A landscape with many peaks, sampled at points; each row gives a point and its height.
A climber steps from a point to the highest of its 2 nearest points, and stops where none of them is higher. Distance is the straight distance between rows; heights are no part of it.
<727> h=74.9: 60 79 87 85 91 103 95 90 62 93 108 72 112 102 76 82 75 90 76 89 123 119
 81 72 132 97 75 57 125
<777> h=37.8: 76 94 62 65 136 108 120 83 101 82 55 97 125 126 71 74 87 103 99 150 63
 119 61 107 79 107 97 87 105
<525> h=66.8: 44 114 92 115 48 106 115 102 48 62 121 122 101 116 92 97 86 112 76 71
 135 110 92 76 118 96 95 57 109
<1001> h=54.9: 160 81 110 105 115 111 100 100 108 115 58 66 68 86 48 52 126 89 101 103
 103 93 96 96 78 72 95 109 141
<1279> h=52.3: 127 87 115 91 124 69 101 70 126 102 58 76 75 103 75 56 93 94 100 118 111
 85 92 125 77 55 85 111 117
<1450> h=48.5: 104 65 139 121 104 101 92 116 97 106 88 79 66 66 95 52 94 58 83 118 134
 91 112 90 92 65 86 109 165
<724> h=15.7: 89 92 112 107 108 69 93 85 81 74 121 90 118 98 124 98 93 107 93 88 97 99
 110 110 102 109 88 79 77
<926> h=21.7: 57 123 117 123 52 105 146 118 89 72 140 121 162 95 137 152 116 128 82
 115 134 103 98 78 108 124 136 85 97
<1979> h=92.0: 104 109 114 105 135 103 78 92 144 79 85 89 86 108 95 86 78 73 110 110 95
 84 72 144 105 54 84 86 86
<1277> h=44.5: 83 94 78 103 92 74 129 73 81 87 85 111 75 114 69 70 77 127 105 136 100
 106 105 80 63 109 92 87 119
<1588> h=77.1: 115 119 99 86 89 58 142 73 117 116 105 125 125 110 127 133 95 108 104
 121 43 91 115 114 101 119 118 133 78
<452> h=52.7: 134 75 99 86 129 140 75 99 132 124 67 43 91 104 38 75 105 96 131 125 97
 81 69 109 97 81 86 94 137
<1260> h=43.4: 77 53 134 119 76 86 86 116 96 93 121 123 70 83 107 87 85 68 86 111 161
 95 88 95 66 77 102 137 138
<218> h=74.3: 90 146 108 100 48 85 135 79 86 80 128 125 119 110 145 121 109 136 109
 108 115 94 103 92 68 117 111 92 67
<1378> h=47.6: 148 142 79 87 89 113 92 99 98 130 95 109 59 118 87 85 126 113 87 54 88
 104 123 85 84 99 80 118 79
<1851> h=47.0: 102 125 103 96 102 87 128 69 100 94 65 108 121 126 98 109 92 128 91 132
 55 97 105 94 92 103 72 57 80
<1425> h=70.9: 66 54 96 88 128 110 55 132 141 103 103 118 104 98 113 125 87 57 115 96
 66 97 83 115 125 88 85 112 94
<1612> h=7.7: 139 82 120 94 81 128 48 111 125 117 113 75 65 130 87 118 126 103 131 96
 84 69 84 89 118 95 78 88 111
<1477> h=88.6: 76 128 89 109 134 101 104 94 140 68 74 106 100 123 107 88 64 96 107 107
 85 77 72 131 104 70 80 68 72
<140> h=48.0: 97 106 72 82 145 129 104 83 111 82 57 60 123 126 84 89 88 120 103 104 72
 98 83 117 105 85 72 50 94
<1999> h=26.3: 88 111 103 69 66 92 116 77 56 89 114 85 124 111 116 97 139 124 79 64 65
 116 116 105 96 116 136 66 62
<1683> h=53.3: 130 174 79 106 108 106 142 99 111 120 120 141 146 69 141 98 97 114 124
 89 88 112 133 97 89 129 131 141 86
<1942> h=52.8: 105 74 70 71 133 109 75 91 121 109 68 95 68 116 77 103 90 98 115 121 78
 95 64 106 99 84 75 80 102
<1350> h=46.1: 85 85 69 83 140 118 98 93 108 144 51 39 93 84 68 69 84 75 111 155 141
 111 43 97 88 93 125 125 121
<1089> h=77.8: 94 119 99 114 72 70 112 86 99 89 139 127 80 113 128 120 83 122 109 102
 131 89 97 96 88 112 108 102 73
<1270> h=59.9: 137 99 99 128 101 109 73 128 114 111 96 130 57 86 96 102 131 86 117 74
 95 102 156 110 94 105 114 141 90
<101> h=34.2: 89 171 100 123 78 130 126 111 93 79 114 128 144 55 171 108 125 129 89 95
 112 123 120 86 91 137 126 99 80
<1010> h=55.9: 67 83 91 74 97 87 102 72 77 84 84 87 117 112 95 96 93 118 93 125 82 115
 90 94 105 110 101 44 104
<757> h=51.2: 133 99 119 124 136 63 88 113 98 87 134 99 123 88 112 85 124 101 111 76
 109 106 115 138 91 122 109 120 64
<905> h=55.2: 135 70 81 78 115 91 80 90 97 125 79 76 63 113 72 93 114 103 108 103 97
 95 84 87 95 94 85 94 109
<1611> h=52.6: 130 68 108 114 111 124 93 111 89 129 54 65 57 59 74 44 122 75 94 122 116
 101 88 77 70 65 117 105 161
<1127> h=66.6: 87 105 116 124 101 78 115 89 94 62 112 88 84 114 101 77 57 98 100 112
 143 79 98 107 98 92 68 75 110
<1659> h=23.2: 68 128 106 103 53 118 115 96 68 87 111 74 124 83 114 117 160 132 66 61
 77 127 125 104 101 111 135 64 75
<1008> h=16.8: 57 115 99 127 80 121 132 142 69 67 138 126 148 92 126 126 102 100 79 82
 120 128 143 86 132 147 117 105 89
<373> h=37.3: 97 161 117 114 62 121 137 93 94 103 102 105 154 54 162 125 158 127 79 89
 86 110 118 89 85 132 134 85 82
<1174> h=50.4: 54 88 92 91 147 112 84 97 118 85 82 72 123 99 98 66 67 76 99 115 84 110
 82 126 110 67 70 63 96
<1224> h=60.8: 98 112 112 77 65 61 143 66 104 87 108 121 106 142 97 91 102 129 95 125
 74 97 110 96 56 107 95 97 91
<433> h=66.4: 55 74 118 94 95 74 102 80 122 77 101 110 94 114 95 80 57 101 115 154 110
 94 90 120 65 80 74 94 106
<301> h=57.4: 66 86 107 94 87 65 124 96 106 77 121 126 115 116 138 140 77 116 106 131
 85 89 92 104 111 118 113 91 77
<690> h=58.2: 112 76 92 96 151 101 118 86 140 115 10 108 86 92 46 67 84 91 95 119 91
 91 72 116 74 45 108 126 138
<1420> h=54.8: 136 86 87 89 152 142 104 107 147 124 32 54 103 92 35 65 103 81 120 123
 86 89 64 115 93 68 108 121 137
<1619> h=76.9: 117 65 77 53 98 52 115 73 114 122 88 111 89 119 98 110 106 112 87 93 59
 102 114 97 94 84 110 147 92
<277> h=13.3: 77 111 90 104 96 132 73 145 85 84 138 121 89 105 117 119 104 72 108 61
 115 119 142 118 143 120 114 133 91
<1567> h=6.7: 123 93 97 70 79 125 58 109 98 121 123 84 49 124 98 106 128 100 127 58 89
 85 103 91 110 102 99 93 96
<1555> h=66.7: 63 59 90 83 117 92 76 101 118 92 91 109 107 107 117 118 72 92 98 120 62
 102 89 100 119 100 81 89 92
<1360> h=43.8: 61 75 63 72 129 103 82 79 95 149 75 77 101 94 81 73 77 78 98 155 123 133
 48 93 76 83 113 107 122
<495> h=41.7: 121 58 143 135 103 76 87 131 104 91 112 128 69 77 114 107 113 75 96 119
 137 83 96 100 87 88 112 134 126
<1539> h=69.6: 84 144 107 97 60 89 138 67 77 77 95 112 102 121 119 96 112 142 84 103
 101 98 96 76 79 106 101 50 74
<21> h=48.4: 127 95 99 120 98 87 92 106 93 94 81 107 34 92 70 65 107 93 101 94 107 99
 123 99 82 90 92 95 119
<357> h=28.5: 139 86 114 91 112 49 93 74 130 100 86 122 80 119 100 110 99 101 94 105
 99 81 94 127 78 77 96 131 79
<480> h=64.9: 70 145 93 116 62 115 114 100 62 73 106 114 87 101 112 101 92 122 82 84
 115 108 107 78 99 111 98 52 84
<84> h=70.4: 134 102 99 136 120 62 119 105 127 113 114 136 127 77 108 140 76 117 130
 119 104 94 124 92 116 119 112 128 83
<511> h=38.8: 104 130 97 123 99 110 103 103 75 102 108 111 111 95 111 92 109 119 98 74
 73 109 152 97 93 126 80 72 73
<1601> h=71.4: 112 49 144 92 105 104 65 141 124 116 119 97 102 91 113 127 105 36 77 123
 120 104 69 93 118 97 93 138 131
<188> h=38.2: 90 142 91 99 90 129 79 96 75 73 91 122 72 118 101 68 104 109 83 69 109
 129 129 135 96 105 104 97 63
<1842> h=42.9: 95 141 62 80 79 139 96 94 68 105 92 94 89 129 83 79 125 130 87 48 87 125
 119 94 92 112 93 69 63
<1531> h=64.8: 144 64 108 124 127 80 89 142 127 118 110 123 95 75 94 147 96 89 129 116
 110 82 104 93 132 108 122 138 109
<1780> h=70.7: 45 99 102 100 70 99 125 85 61 58 116 89 116 109 88 82 54 104 82 90 144
 104 78 85 124 86 79 51 121
<74> h=69.2: 66 86 98 89 106 72 112 65 93 76 92 75 89 120 90 66 56 105 106 129 127 95
 77 104 94 77 88 81 105
<1922> h=24.1: 70 114 70 74 54 89 93 94 64 92 138 117 83 115 124 101 101 100 111 67 91
 118 119 111 115 112 149 115 81
<1431> h=60.6: 124 62 136 93 114 102 48 107 119 99 115 69 88 93 95 105 111 67 98 102 96
 92 81 113 106 84 77 99 107
<1696> h=81.3: 94 97 87 52 88 59 145 75 116 115 90 133 103 139 109 119 97 118 92 125 32
 99 106 103 98 101 113 129 89
<688> h=31.1: 88 175 79 112 110 150 137 122 95 101 124 113 164 47 162 98 129 127 105
 95 99 127 133 112 109 131 151 117 91
<1991> h=32.2: 105 107 70 45 111 90 115 72 84 90 84 79 115 145 81 93 105 131 84 104 81
 109 60 105 81 99 103 77 84
<323> h=28.6: 63 79 117 101 91 97 104 102 70 64 123 77 146 103 111 126 87 83 57 77 134
 104 73 97 126 95 77 74 96
<1461> h=50.7: 119 92 78 80 140 130 83 89 106 107 70 31 107 113 63 78 99 112 130 99 93
 94 81 115 103 94 65 73 114
<871> h=19.2: 77 140 104 97 57 96 141 87 82 107 105 124 118 86 162 142 105 118 106 124
 69 84 106 73 114 136 125 84 91
<965> h=12.1: 103 92 98 101 105 131 93 175 95 84 143 114 94 103 102 121 117 46 105 68
 127 116 119 116 142 133 126 158 127
<701> h=8.9: 123 65 135 110 86 130 65 141 119 106 128 92 82 106 93 145 106 82 113 101
 98 68 92 82 132 112 66 108 121
<1346> h=58.3: 122 63 149 114 116 126 60 113 144 108 89 61 91 77 82 94 101 57 96 134 87
 93 78 108 102 56 84 96 132
<995> h=37.4: 146 133 107 93 91 116 108 64 132 159 96 108 154 88 102 143 85 126 117 65
 43 88 130 94 107 110 79 127 82
<370> h=20.0: 53 107 116 124 71 112 114 111 66 66 135 99 153 84 117 110 134 118 67 67
 107 126 119 115 103 117 137 82 73
<811> h=65.5: 53 65 125 99 121 120 79 123 137 121 77 110 75 92 106 83 78 41 71 138 117
 99 58 106 99 57 80 111 143
<103> h=44.0: 70 91 69 89 147 144 89 125 131 122 52 64 77 90 73 59 81 63 119 146 120
 104 35 100 108 72 113 113 138
<504> h=32.8: 119 95 122 122 123 123 72 115 119 88 108 78 123 107 110 138 101 97 104
 85 111 70 91 116 134 99 61 76 86
<780> h=67.1: 94 134 70 89 63 89 127 90 85 111 102 145 78 115 117 89 105 108 102 92 62
 115 154 104 83 121 125 134 85
<1338> h=36.6: 39 81 121 91 41 85 103 88 55 69 147 125 142 104 112 96 99 96 86 78 108
 125 87 90 118 100 133 87 96
<1830> h=46.7: 84 88 83 111 92 111 79 123 83 89 86 128 29 93 82 73 103 86 91 95 115 119
 133 94 93 93 103 114 118
<1472> h=52.9: 150 59 140 116 94 116 54 108 137 121 72 112 79 82 70 133 116 89 120 101
 65 70 104 100 96 79 106 116 114
<1249> h=12.5: 111 165 67 92 69 129 135 84 90 129 121 108 134 63 161 129 104 114 117 86
 67 87 124 80 111 122 128 119 99
<809> h=41.1: 136 131 90 118 118 123 111 117 112 142 139 89 143 81 118 130 117 118 146
 62 102 89 129 107 117 125 112 118 83
<866> h=50.6: 40 83 93 79 119 112 105 93 95 71 82 66 139 110 105 98 86 103 79 117 78
 113 76 106 110 83 85 35 98
<106> h=51.1: 128 131 73 92 112 94 126 76 85 100 82 69 87 125 64 62 100 127 95 84 110
 92 93 95 85 105 80 76 99
<1537> h=57.7: 124 139 100 131 100 132 77 124 105 120 101 132 97 78 113 105 108 101 125
 73 83 109 163 113 103 123 95 132 77
<1677> h=55.4: 168 99 141 126 102 99 70 114 113 103 93 98 69 82 71 79 138 81 93 78 91
 92 109 122 72 84 112 122 102
<945> h=14.2: 117 168 82 77 65 127 132 73 98 126 92 121 121 80 149 105 114 116 93 71
 46 96 124 64 97 127 94 114 84
<1411> h=65.4: 67 89 62 87 95 93 115 68 52 96 83 74 112 103 55 59 69 98 112 143 121 128
 57 81 75 128 125 95 131
<1331> h=62.6: 119 91 147 123 118 96 102 122 118 66 118 76 95 105 98 106 73 53 80 115
 142 76 71 110 124 99 61 100 134
<1598> h=33.9: 29 66 128 77 45 83 112 84 67 69 130 125 142 117 112 122 88 110 96 119
 112 105 60 88 114 97 112 76 109
<383> h=11.0: 129 104 93 116 109 125 91 162 106 117 159 107 95 97 110 130 127 76 136
 72 116 95 122 102 138 131 120 143 109
<447> h=40.2: 82 136 72 93 97 136 91 92 57 75 90 96 75 117 67 55 99 113 93 67 116 137
 107 113 105 102 101 65 85
<179> h=14.9: 57 125 99 119 94 138 97 128 68 71 114 120 124 97 119 115 101 98 85 76
 103 133 148 115 130 127 105 106 75
<580> h=55.3: 127 57 128 115 120 107 65 132 149 103 81 140 77 76 88 155 98 80 114 122
 82 70 78 119 114 71 119 127 104
<115> h=45.8: 90 80 103 100 85 131 78 114 93 116 135 73 131 113 125 137 118 117 125 51
 90 75 129 102 127 119 85 94 93
<1655> h=43.3: 114 116 102 123 100 149 84 137 105 112 146 83 129 97 124 131 145 126 133
 43 123 91 119 116 121 124 100 103 83
<536> h=67.4: 58 98 108 96 80 104 116 96 78 78 119 85 74 102 65 58 57 79 95 85 169 107
 78 91 121 90 89 84 143
<1748> h=16.4: 106 150 112 69 63 99 146 73 95 131 80 123 128 98 140 130 118 115 96 113
 36 88 107 69 100 126 96 89 101
<1281> h=35.6: 138 98 109 114 111 101 86 89 146 144 92 114 137 84 80 166 80 114 141 81
 62 80 136 110 114 103 94 130 76
<1310> h=46.4: 80 69 132 100 105 102 99 104 103 140 73 77 68 80 101 46 93 70 85 142 153
 105 83 82 80 53 105 102 153
<523> h=30.9: 151 98 100 73 107 99 78 89 158 132 87 114 92 118 80 145 108 104 115 76
 55 75 95 120 117 75 101 136 73
<892> h=19.0: 71 127 87 118 93 115 166 140 87 84 141 114 163 88 144 142 116 118 84 92
 129 119 121 73 132 134 128 103 111
<938> h=39.1: 148 149 92 105 94 113 103 84 115 140 107 109 134 78 126 124 101 118 119
 59 77 83 124 90 107 119 93 118 65
<1266> h=63.9: 90 147 108 80 51 72 143 83 81 99 108 146 99 127 120 93 116 111 100 112
 65 105 130 86 69 136 115 116 92
<403> h=89.1: 171 119 129 132 101 93 82 115 127 113 114 116 81 80 86 130 116 96 112 97
 106 81 95 93 101 106 114 114 77
<1177> h=57.6: 135 77 132 133 106 101 56 137 100 92 99 109 72 68 95 76 134 70 97 81 105
 103 141 126 81 96 119 130 109
<378> h=42.1: 80 94 48 97 156 128 99 109 134 100 49 75 78 104 56 58 70 81 129 120 87
 98 60 115 103 87 90 93 121
<1936> h=61.6: 54 90 106 90 100 92 113 90 100 66 90 123 112 117 124 121 82 107 97 141
 67 97 85 107 110 103 92 54 77
<864> h=22.5: 61 128 125 96 55 101 135 96 74 96 90 120 123 83 131 134 139 118 88 117
 84 97 117 66 103 119 124 53 105
<279> h=53.8: 149 91 139 113 124 70 89 82 116 100 86 85 80 88 76 63 111 87 89 88 103
 87 103 135 76 69 97 113 102
<627> h=45.7: 125 111 79 96 147 121 109 80 132 99 50 85 116 126 56 91 87 115 111 100
 55 93 91 122 90 81 59 82 81
<1744> h=51.0: 174 92 125 104 85 113 70 96 132 139 85 108 83 100 61 121 118 105 120 71
 79 78 130 96 90 89 82 119 96
<674> h=9.9: 136 100 115 115 100 120 83 146 122 117 146 96 104 104 112 151 112 87 127
 84 114 74 103 87 139 126 88 114 99
<679> h=50.1: 113 98 81 85 118 77 104 74 120 106 64 118 87 121 85 111 79 114 96 120 67
 95 97 106 96 96 78 90 83
<1572> h=43.6: 126 149 128 112 99 87 133 70 107 101 78 109 143 95 119 112 109 132 79
 109 62 94 119 96 88 118 77 67 72
<1788> h=34.5: 136 111 114 129 109 108 71 98 108 118 105 82 100 100 95 119 105 114 117
 76 94 77 124 96 109 111 54 78 83
<814> h=10.7: 95 144 63 117 97 125 136 113 91 123 143 100 154 64 162 145 106 114 124
 101 101 84 124 71 130 126 128 113 105
<1721> h=42.3: 55 64 77 74 83 86 74 85 68 119 117 98 88 102 85 70 80 84 94 112 140 140
 56 65 101 94 108 87 129
<955> h=49.1: 64 75 95 97 66 120 101 103 74 105 116 73 126 101 123 146 113 124 107 76
 65 93 130 74 131 116 89 71 95
<613> h=55.5: 134 155 87 135 116 106 105 124 115 114 117 144 127 68 128 95 104 114 127
 81 108 118 146 106 108 137 118 136 72
<604> h=26.2: 56 113 130 110 60 97 117 101 58 67 102 103 129 98 103 110 128 110 76 104
 87 114 131 79 111 127 113 45 106
<1754> h=40.6: 114 94 53 89 118 75 140 77 87 101 66 96 96 130 51 83 93 126 74 148 91
 109 68 84 63 120 93 129 121
<1074> h=60.5: 103 60 120 102 123 95 99 95 131 110 32 149 72 84 83 80 89 88 93 119 102
 83 69 126 67 35 106 112 125
<327> h=55.1: 91 89 117 115 111 111 56 121 88 86 109 99 73 88 98 49 110 64 90 85 126
 131 138 137 91 98 101 123 109
<763> h=70.3: 109 98 83 93 80 69 105 89 92 113 104 123 57 108 107 106 100 109 104 86
 88 109 130 87 88 109 106 119 87
<1855> h=5.5: 113 105 101 77 93 116 67 99 83 90 129 66 81 121 107 113 123 108 108 61
 110 90 81 98 114 96 84 66 87
<596> h=84.4: 108 132 101 127 118 97 99 84 134 95 88 123 106 102 120 129 63 116 105
 118 93 81 86 109 107 84 76 77 67
<1006> h=46.6: 101 90 101 130 98 60 104 86 102 95 86 119 59 99 88 76 70 117 104 121 112
 81 121 102 70 90 83 106 110
<1582> h=32.4: 116 90 93 87 119 87 73 103 140 104 97 116 94 110 117 143 91 95 128 97 69
 78 97 123 118 90 98 118 69
<1990> h=63.0: 120 83 146 99 104 113 64 130 96 95 149 69 97 95 108 98 117 48 81 85 122
 102 86 104 112 99 92 98 116
<353> h=29.4: 94 97 82 43 83 86 109 67 91 101 104 75 117 128 111 113 121 124 91 78 62
 110 93 107 103 98 110 77 67
<30> h=37.6: 82 32 119 93 104 66 73 99 98 135 87 112 83 66 134 86 105 78 89 120 122
 107 106 87 76 68 115 133 115
<149> h=55.7: 99 76 126 86 128 129 86 112 135 140 66 43 86 83 82 61 99 59 101 153 110
 96 71 95 111 53 94 97 142
<97> h=65.2: 108 102 139 123 112 109 81 127 87 56 151 77 99 106 108 89 115 66 81 69
 153 100 82 126 112 106 92 95 103
<930> h=26.0: 77 149 77 99 77 118 114 110 75 92 138 116 116 100 140 112 114 105 110 76
 102 123 126 127 110 119 147 126 62
<1608> h=50.2: 101 93 78 67 124 72 123 66 115 98 65 64 82 121 68 41 78 110 100 130 131
 99 63 117 70 74 105 117 116
<1755> h=80.8: 123 132 91 109 81 73 103 82 118 113 104 133 74 109 131 127 74 116 105
 112 101 82 92 87 94 102 83 97 71
<1345> h=72.7: 103 92 109 117 105 76 108 139 102 76 147 127 95 112 119 133 91 84 104
 104 150 93 83 91 120 131 88 128 100
<1557> h=53.1: 154 123 84 105 126 103 115 93 97 113 64 69 73 109 35 60 108 112 96 81
 101 96 111 98 79 95 75 113 120
<1751> h=67.6: 148 115 99 136 134 94 109 138 128 136 124 131 114 67 96 133 94 104 143
 95 112 100 130 82 137 120 123 132 106
<1267> h=41.0: 130 144 114 128 94 78 126 86 102 100 100 121 128 93 107 97 100 117 98 86
 70 101 143 98 82 127 95 100 67
<1837> h=48.9: 106 114 65 72 115 97 119 71 79 82 85 41 94 115 63 60 91 115 107 96 129
 106 66 106 99 103 108 79 105
<593> h=35.4: 71 49 109 90 90 73 63 109 88 118 118 98 86 75 117 78 92 70 91 91 118 123
 127 89 95 100 99 119 117
<1183> h=62.3: 122 70 103 134 111 69 89 130 106 107 106 125 85 63 108 117 106 83 119 89
 102 89 139 102 103 112 122 146 107
<719> h=49.4: 157 123 101 86 89 108 88 84 123 151 91 102 94 118 59 108 123 121 99 48
 68 87 130 75 90 97 64 126 99
<1908> h=94.8: 148 114 130 117 111 100 90 96 138 87 90 78 65 104 77 98 90 87 109 117
 102 72 74 128 113 65 86 89 103
<800> h=20.9: 94 80 78 100 84 89 95 113 86 111 141 105 81 101 130 142 87 92 122 85 95
 81 113 95 138 121 111 122 93
<363> h=69.5: 56 88 77 89 97 97 119 73 43 78 99 68 122 100 63 53 72 104 102 125 119
 127 80 76 111 118 108 58 132
<75> h=30.4: 60 99 97 96 83 102 99 96 55 69 110 104 115 96 91 66 101 104 82 85 86 136
 135 89 97 119 108 59 102
<235> h=53.2: 81 78 111 89 148 119 67 99 129 119 79 48 106 92 86 62 76 70 103 121 103
 103 76 118 112 67 76 82 128
<1680> h=29.7: 152 84 118 79 118 83 84 88 144 113 61 123 80 114 74 123 109 99 80 91 75
 84 78 126 95 53 103 135 84
<1173> h=24.4: 64 118 104 120 62 104 125 96 84 66 126 95 126 102 135 143 112 131 65 98
 129 97 89 85 113 97 112 61 68
<2001> h=50.3: 99 80 100 111 109 106 93 108 87 103 75 78 52 78 68 36 102 78 96 106 135
 103 117 90 83 88 96 94 148
<1438> h=73.5: 119 55 79 78 93 56 104 86 101 119 76 115 55 103 94 95 119 110 82 88 93
 98 114 90 73 89 106 129 114
<399> h=75.1: 106 85 118 115 102 56 94 110 114 83 134 124 88 103 122 122 85 100 113
 124 135 84 88 107 94 103 101 117 88
<1914> h=64.5: 108 111 136 124 110 94 97 114 92 71 129 64 80 106 97 71 87 70 91 88 139
 75 92 115 116 91 74 87 117
<228> h=58.1: 113 50 149 125 120 105 82 114 138 97 46 151 79 73 88 119 94 75 93 123 82
 74 69 126 86 48 127 115 119
<1156> h=53.5: 52 77 100 94 80 93 118 107 71 89 125 103 127 107 138 150 90 100 97 115
 78 99 108 85 137 131 106 85 97
<390> h=22.3: 71 80 74 77 63 93 78 98 71 92 137 110 65 111 112 115 92 102 105 74 106
 105 96 81 131 108 113 94 89
<44> h=41.3: 97 137 103 111 67 123 120 96 106 116 106 75 151 61 148 146 140 144 80 78
 68 86 121 85 98 119 106 74 69
<782> h=45.1: 73 122 92 108 57 152 99 104 78 115 118 73 137 85 137 141 137 134 97 65
 81 96 143 74 111 117 103 73 81
<217> h=91.9: 151 131 127 143 95 97 86 112 118 89 115 102 50 98 90 100 112 80 103 102
 121 70 92 98 94 89 97 102 98
<1323> h=74.5: 96 45 111 92 125 87 70 133 126 100 120 112 109 95 124 139 86 62 103 119
 106 93 78 108 129 108 95 137 107
<1729> h=17.7: 85 116 120 123 91 81 120 97 74 77 136 98 146 93 140 109 117 119 92 89
 103 107 120 119 92 129 119 75 68
<236> h=30.8: 85 87 124 111 131 106 90 117 98 71 121 59 148 102 121 144 102 99 75 71
 130 85 81 115 123 94 78 74 81
<858> h=42.4: 125 87 52 102 112 77 136 84 84 111 60 107 58 108 59 67 91 122 92 122 114
 96 95 81 69 99 94 124 126
<1639> h=63.6: 94 76 116 84 83 49 110 69 111 82 111 106 112 119 107 88 79 111 106 133
 93 100 110 117 48 95 94 104 84
<57> h=46.5: 78 99 69 68 122 104 105 62 91 90 82 47 123 117 76 58 83 104 100 127 118
 120 42 111 96 81 118 75 103
<155> h=70.1: 102 133 95 128 104 96 104 141 96 77 148 134 103 98 132 109 106 98 105 86
 149 111 114 98 113 134 103 118 80
<481> h=53.0: 112 110 124 132 126 92 72 128 98 68 128 117 97 87 102 69 111 85 98 80
 130 121 129 142 91 117 104 120 79
<1207> h=73.6: 108 96 103 114 110 52 116 82 139 109 93 144 132 92 110 139 76 110 118
 130 62 98 117 124 97 107 115 130 73
<1634> h=40.3: 77 95 46 99 151 117 119 105 129 94 47 105 100 109 53 76 75 100 118 136
 49 101 73 115 84 103 82 82 109
<638> h=36.4: 110 103 82 104 100 118 86 92 83 111 93 75 96 109 87 92 110 125 106 71 82
 100 139 87 90 113 65 60 92
<683> h=38.1: 130 114 59 78 118 92 134 82 87 116 75 102 107 144 63 102 107 133 77 126
 57 110 84 62 89 125 69 113 105
<1904> h=58.4: 111 70 49 72 109 98 78 98 64 119 88 85 63 106 60 72 117 93 103 85 103
 128 95 74 76 114 109 106 112
<1012> h=35.1: 85 96 72 59 105 92 130 66 72 80 69 90 128 143 65 84 106 117 94 147 80
 112 44 99 75 126 118 79 107
<1475> h=61.9: 93 91 48 70 91 87 104 72 51 94 97 96 92 120 57 63 98 111 95 106 110 136
 70 78 63 124 122 100 112
<1820> h=45.5: 119 155 68 75 93 104 119 91 74 108 92 106 79 136 87 77 119 128 68 65 84
 123 112 78 86 110 83 100 81
<1110> h=56.6: 155 82 109 98 135 106 116 92 134 113 22 81 78 91 25 77 108 97 91 106 92
 82 77 100 87 53 100 122 144
<692> h=48.3: 113 83 79 79 122 96 105 80 89 121 64 47 76 103 62 40 98 92 106 119 143
 108 61 95 75 87 120 119 137
<242> h=63.1: 64 69 117 126 127 114 84 120 152 117 52 131 72 76 101 72 83 57 92 131
 102 91 60 115 82 26 104 104 136
<141> h=68.5: 76 61 133 85 100 104 74 118 115 125 111 84 98 98 108 102 78 26 64 119
 132 111 67 92 114 84 69 117 135
<771> h=26.6: 61 98 119 113 82 84 110 94 76 45 134 95 138 120 121 117 80 120 74 100
 141 99 76 105 107 91 90 66 80
<463> h=39.7: 112 30 136 112 109 60 81 100 111 108 71 134 83 66 123 108 105 81 100 119
 117 80 90 115 73 60 121 137 113
<474> h=35.3: 115 116 59 57 89 102 116 77 91 131 83 106 90 122 94 121 106 137 97 103
 54 105 96 55 104 126 84 90 87
<450> h=44.9: 68 76 105 126 77 85 85 117 86 78 113 140 43 98 96 76 85 96 99 105 144
 105 119 101 74 84 95 126 124
<220> h=67.7: 90 129 118 130 99 96 98 123 83 57 150 110 99 110 115 93 89 97 92 77 156
 93 101 106 102 110 96 93 76
<212> h=39.5: 43 77 86 64 61 81 77 80 57 86 137 111 111 100 95 76 87 99 94 87 118 136
 72 81 106 94 124 81 104
<1750> h=28.4: 60 166 66 108 90 160 129 122 71 103 131 101 150 76 146 124 129 120 96 84
 98 121 133 126 134 114 153 116 79
<1195> h=33.3: 59 77 97 88 88 96 66 109 61 89 121 96 96 93 97 74 87 70 88 72 106 142
 128 86 109 111 93 92 112
<32> h=34.1: 130 90 100 111 106 111 73 107 133 128 113 99 120 102 111 150 102 110 153
 87 68 69 119 109 130 108 89 110 78
<712> h=44.4: 67 64 101 94 93 78 81 89 88 117 100 89 64 89 95 60 77 75 93 124 150 117
 76 84 82 73 92 104 131

For each start below, name the point where the climber stops.
<390> | <955>
<323> | <727>
<220> | <1908>
<1680> | <955>
<1249> | <2001>
<370> | <1350>
<1567> | <727>
<1855> | <727>
